A landscape with many valleys, sampled at points; each row gives a point and its height.
From any point a ball takes the steepest step (drop divided by distance) to one of its 2 nearest points. It stops when none of these is lower. Distance is the straight distance between rows; heights are no part of it.
Fitos: [ 70 103 118  96 136 149  50 150  98 130 102 131 145  92  91 119 169 119
 153  70 156 110 165]  height 15.2
nev: [151 129 150  93 200 109 109 110 109 140  99  83  96  78 141  99 141  96
  96 101 124  98 162]  height 78.4
bas: [159 101 142 121 137 149 134  83 134  92 118 112 140  87 149  83 119 158
 132 103 137  90 140]  height 67.5
Natol: [143 101 133  73 171 154  83 117 120 152 140  83 110 142 114 125 112 103
 124 131 115 178 171]  height 53.2
zase: [161 147 167  92 100 129 123 158 109 176  87 122  72 160 159 164 109 114
 165 194 114 205 108]  height 37.7
Domub: [159 122 197 120 126 111  68 137 104 103 100 189 135 147 148 150 113 120
 123 186 100 139 110]  height 14.9
tori: [155 127 199 139 135 105 100 143 114 144  99 130  89 120 168 160 112 115
 169 176  75 160 100]  height 33.3
vovad: [108 142  85 171 142 149 106 114 157 118 161 117 155 133 101 109 101 148
 118 122 150 108 141]  height 50.3
Gidal: [187 138 181 110 145 133  91 130 122 115  71 160 124 165 162  96 125 145
  84 119 164 146 135]  height 45.7
parez: [137 188 110 157  77 127  90  58 185 125 105 108 144 106 151 110 115 137
 123 111 149 109 137]  height 44.5
daku: [ 86 112 127 153 155 120 187 163 135 111 174 142 160 129 133 128  99 144
 164 183 145  93  90]  height 22.7
tesa: [130 104 127 123 135 144 151 180 131  92 150 119 156 164 132  98 118 149
 171 151 194 103  92]  height 16.0
Seduf: [178 122 113  81 133 189 142 126 108 139 132 153 135 148 107 160  89 116
 152  73 128 140 160]  height 37.2
Far: [100 157  82 194 122 117 124  92 204 125 138 112 131 102 143 131 110 127
  84 152 153  93 123]  height 53.3
mez: [ 86  85  60 204 120 114 124 155 148 104 152 135 123 120 134 147 104 139
 127 205  88 156 134]  height 77.9
gad: [165  83 151 196  94 133  71  78 143 112 138  99  96 137 104 107 160 152
 128 166 122 131 166]  height 45.5
Teko: [141 111 136 152 105 121 165 150 109 173 149  82  96  68 159 137 174 134
  69 150  46 112 141]  height 34.8
dak: [127 143 120 127 168 100 131 181 153 119 109 116 135 147 101  72 114 148
  67 127 132  83  76]  height 30.8
diz: [128 123 100 132 149 112 173  99 142 140 144 168 146 171 142 127 176 139
  68  94 167 117 119]  height 66.6
vazab: [147 133 170  83 107 135 186 148 113 166 131 107  94 151 131 144 122 114
 183 153 131 161 127]  height 29.1
tedu: [116 112 108  83 195  99 155 164  78 150 144 132 137 138 129 146 128  84
  97 108 123 157 179]  height 31.5
zus: [113 147 164  89  73 121  90 125 115 103 112 186 166 108 142 137 155 155
 169 169 156 114  97]  height 45.3
Zipor: [122 103 105 109 204 137 113 109 154 102 142 146  96 140  81 125 119 111
  97 105  97 106 125]  height 44.6
toril: [142 103 101 118 192  92 141 135  95 130  94 150 160 117 146 150 103 116
 138  69  96 166 160]  height 25.3
veluv: [127 158 164 103 120 174 162 135 105 124  98 130 145 119 161  85 151 129
 109  51 168  66 128]  height 67.1
pemu: [169 148 142 135 167 100 140 146 102 152 114  58 120 125 138  82 134 115
 134 129 121 134 151]  height 82.2
pefi: [118 165 124 125 107 126 152 174 167  95  99 129 156 152 118  89 116 174
 128 121 168  90  73]  height 23.5
tima: [ 80 160 120 112  81 142 117  83 163 106 116 152  95 120  86 127 169 143
 111  72 148  52 102]  height 44.7
nezi: [ 91  94  96 182  83 114 169 155 128 123 182 146 136 135 135 140 167 153
 162 183 116 156 114]  height 75.1
kosa: [167  65 143 155 134 146  90  99 144  85 123 120 117 164 106 114 109 151
 156 160 139 160 116]  height 54.9
tarat: [ 72 124 105 109 195 125 114 144  86 133 116 154 132 123 141 154 152  76
 101  61 162  99 162]  height 39.1
miki: [112 115 156 135 141 118  87  96 128 101 130 203 141  86 131 185  90  82
 180 170 106 154 112]  height 60.7
sib: [ 94 152 104 116 153 131 131 117 132 137 152 156 188  92 157 168 116 109
 110  70 166  76 152]  height 40.6
Sop: [ 90 149  71 130 137 163 121 167 192 120 149  94 135 131  89 134  79 133
 106 170 144  82 108]  height 42.7
Leba: [155 127 104 158 114 127 165  98 137 199 177 129 158 151 151 202 146 129
 103 110 130 146 150]  height 72.7
kibu: [112 102 115 120 147 107 172 124 150 179 115  35  57 138 180 120 132  98
  56 170 113 169 137]  height 87.2
buva: [ 69 100  66 189 127 115 172 169 152 163 147 109 125 108 156 195  70 116
 131 164  86 139 122]  height 81.0
gimiz: [102 111 103 107 112 149 124 115 125 132 122 169 136 142 128 112 198 166
  66  44 167 126 129]  height 62.7
misad: [ 94 170 129  84 136 157  67 108 128 142 115 134 123 103 101 124 162 107
 112  93 156  63 130]  height 32.4
Mudiz: [125 139 160 145 100 128 210 122 114 123 156 146 173 104 174 138  98 123
 191 128  96  86 100]  height 30.6
voru: [130  82 119 159 157  95 166 124 150 136 145  94 117 111 170 127 150 145
  87 166  88 106 109]  height 41.6
Nubu: [ 95  78 120  82 188 116  91 139  83 131 106 121 143 127 120 119 144 142
 160  58 126 161 151]  height 27.3
nat: [131  89 120 126 142  95 148 128 148 147 125  94  95 184 122 140 121 128
 125 174 111 197 117]  height 25.5
finun: [146 148 118  95 120 173 147 151 142 150 128  85  91 145  73 101 117 142
 122 130 142 107 135]  height 28.7
borif: [148 128 168 175 113 101 136  55 162 125 130  86 124 144 164 117 149 141
 152 151 199 133 124]  height 19.7
sodob: [110 127 141 118 155 126  88 128 121 127  81 180 115 169 133 111 157 131
  88  44 140 125 101]  height 56.7
rup: [155 131 133 102 100 137 188 153  90 126 144 136 177  93 149  99 132 166
 170 105 106 118 131]  height 25.2
Setad: [102 128  94  72 103 151 119 137  90 139 117  98 121 103  55 109 167 129
 160  87 144 137 156]  height 25.9
Pofif: [155 146 141 194  91 129 101  62 164 115 142 108 143 145 154 113 158 163
 108 138 135 106 154]  height 33.6
Nobib: [133 161  90 133 145 133  76 124 175 130 144 136  76 147  92 134 102 118
  58 147 111 130 130]  height 53.9
tisa: [111 174 123 142  75 133 134  88 134  77 132 161  66 107  59 127 144  99
 150  79 144 106 109]  height 50.7
Zose: [138 132 139 148 113 125 131 122 101 102 119 193 118 126 109 147 117  78
 149 134 150 168 124]  height 53.7
puz: [104 113 105 151 109  88 152 131 134  86 158 188 166 123 130 119 156 166
 141 115 127 134  92]  height 72.8
mago: [171 128 107 116  75 119 167 167 110 150 113 102 142  82 151  77 134 173
 144 149  98 181 146]  height 20.4
tabe: [146  84 160 122 107 162 100  98 148  78  98 126 115  96  89  79 106 149
 154 142 114 120 105]  height 61.8
zugab: [134 133 130  82 145 128  88  90 144 147 115 109 121 114 130 149 139 124
 163 144 167 145 139]  height 44.4
Desur: [133 101 137 172 137  97 208 128 110 111 151 128  72 120 147 105 136 117
 146 160  95 141 124]  height 46.7
ris: [177 185 186 143  96 158 103 124 122 105 102 168 122 154 125 117 104 120
 104  92 130 101 136]  height 56.0
bim: [133 191 114 144 107 109  68 158  90 133 127 119 103 114  45 124 140 100
 148 113  99 131 135]  height 67.7
voveb: [134 110 156 157 129 111 191 152  73  88 134 140 105 140 115 105 107  81
 181 120 141 166 128]  height 49.8
bege: [111 140 135 112 168 131 159 116 140 122 145 159 175 120 153 159  80 107
 173 129 146 110 117]  height 31.4
kudum: [120 132  75  73 112 120 147 125 138 180 128 140 117 212  86 193  94 128
 139 126 119 203 123]  height 77.8
regi: [ 89 182 171 131  96 107 113 107 113  90 133 172 162  61 165 121 158 113
 152 141 137  89 109]  height 53.8
lagi: [149 101 136  97 148 147 111 105 119 125 126 123 129  58 153 124 140 133
  95 153 101 101 152]  height 72.9
Mup: [117 125 112 138  75 125 136 158 124 138 129  82 108  75 149  95 146 154
 120 200  87 130 147]  height 27.0
pag: [169 136 199 136  92 126 113 104 126 114 109 129 159 149 176 114 144 152
 120 148 191 125 110]  height 33.2
ripi: [101 136  86 148 113 159 136 174 153 144 162  66  72 145  81 114 114 114
  74 181 141 106 129]  height 35.5
sas: [134 174 112 156  81 130  53 151 113 114 118 145 106 124  90 140 123 105
  87 167  88 116 140]  height 62.2
rasi: [106 121 110 196 143 107 147 143 160 167 154 101 185 139 208 175  92 134
 127 161 119 137 113]  height 84.5
tesof: [151 154 169  96 100 158 149 143 103 122 111 117 106 112  90 118 123  97
 165 134 156 104 125]  height 20.9
gatir: [162 122 123 118 136 127 191 122 128 180 100   7  75 133 132  92 136 126
 107 131 107 139 155]  height 84.6
Bur: [140 116 108 122 145 109 121 165 148 153 115 128 157 124 133 134 102 141
 124 148 108 157 107]  height 15.0
guze: [158 118  93 176 110 133 195 128 122 146 175 171 158 152 168 147 153 133
  72 133 124 136 145]  height 69.8
gitab: [164 107 145 115 154 160  38 124 118 172 162 107 153 145 114 170 110 119
 149 150  88 164 162]  height 42.0
gune: [135 151  77 147  97 127 191 127 123 186 156 137 102 169 114 200 118 132
 131 110 104 179 118]  height 75.2
fad: [113 109  84  52 151 156 160 147 108 137 131 111 130 141  66 126  89 123
 185  84 131 133 162]  height 31.6
Kifat: [100 124 150 166  96  96  99 105 130  72 112 173 165 134 123 103 158 137
 161  69 156 150 100]  height 69.5
nor: [131 122 199 114 115 115  98 107 112  79 146 215 161 153 130 156 155 143
 128 149 105 107  95]  height 32.7
kek: [156 126 119 137 131 149  66 169 127 148 127 104 157 107 132 138  63 138
 134 154  50 159 151]  height 27.6
sut: [117  94 117 114 195 117 133 152 148 107 142  71 108 157  82  91 114 142
  96 124  98 106  98]  height 37.3
famo: [ 83 148 176  83 146 138 145 128  93 100 111 158 146  85 165 119 162 115
 154  81 146  79 129]  height 61.3
biz: [122 117 104 101 163  82 118  99 140 149 106 110 119 171 144 164 151 124
 116 157 173 177 120]  height 34.2
kasu: [121 187 177 144  78 147  98 106 115 103 116 175 163 148 116 119 142 115
 150  28 136 130 125]  height 63.9

Call two points neighbours if one is among the 2 nearest of the other. Go from one point of each pair to the other, from neighbour to neighbour, staying as low as possible. Name the highest point that can't be avoided.
mago / tesa => bege
tesa / Fitos => sib
Domub / borif => Far
tesof / Domub => zase
Fitos / toril => Nubu

For each start below, name the point where the ball stops.
Zose => mago
gune => borif
sas => tesa
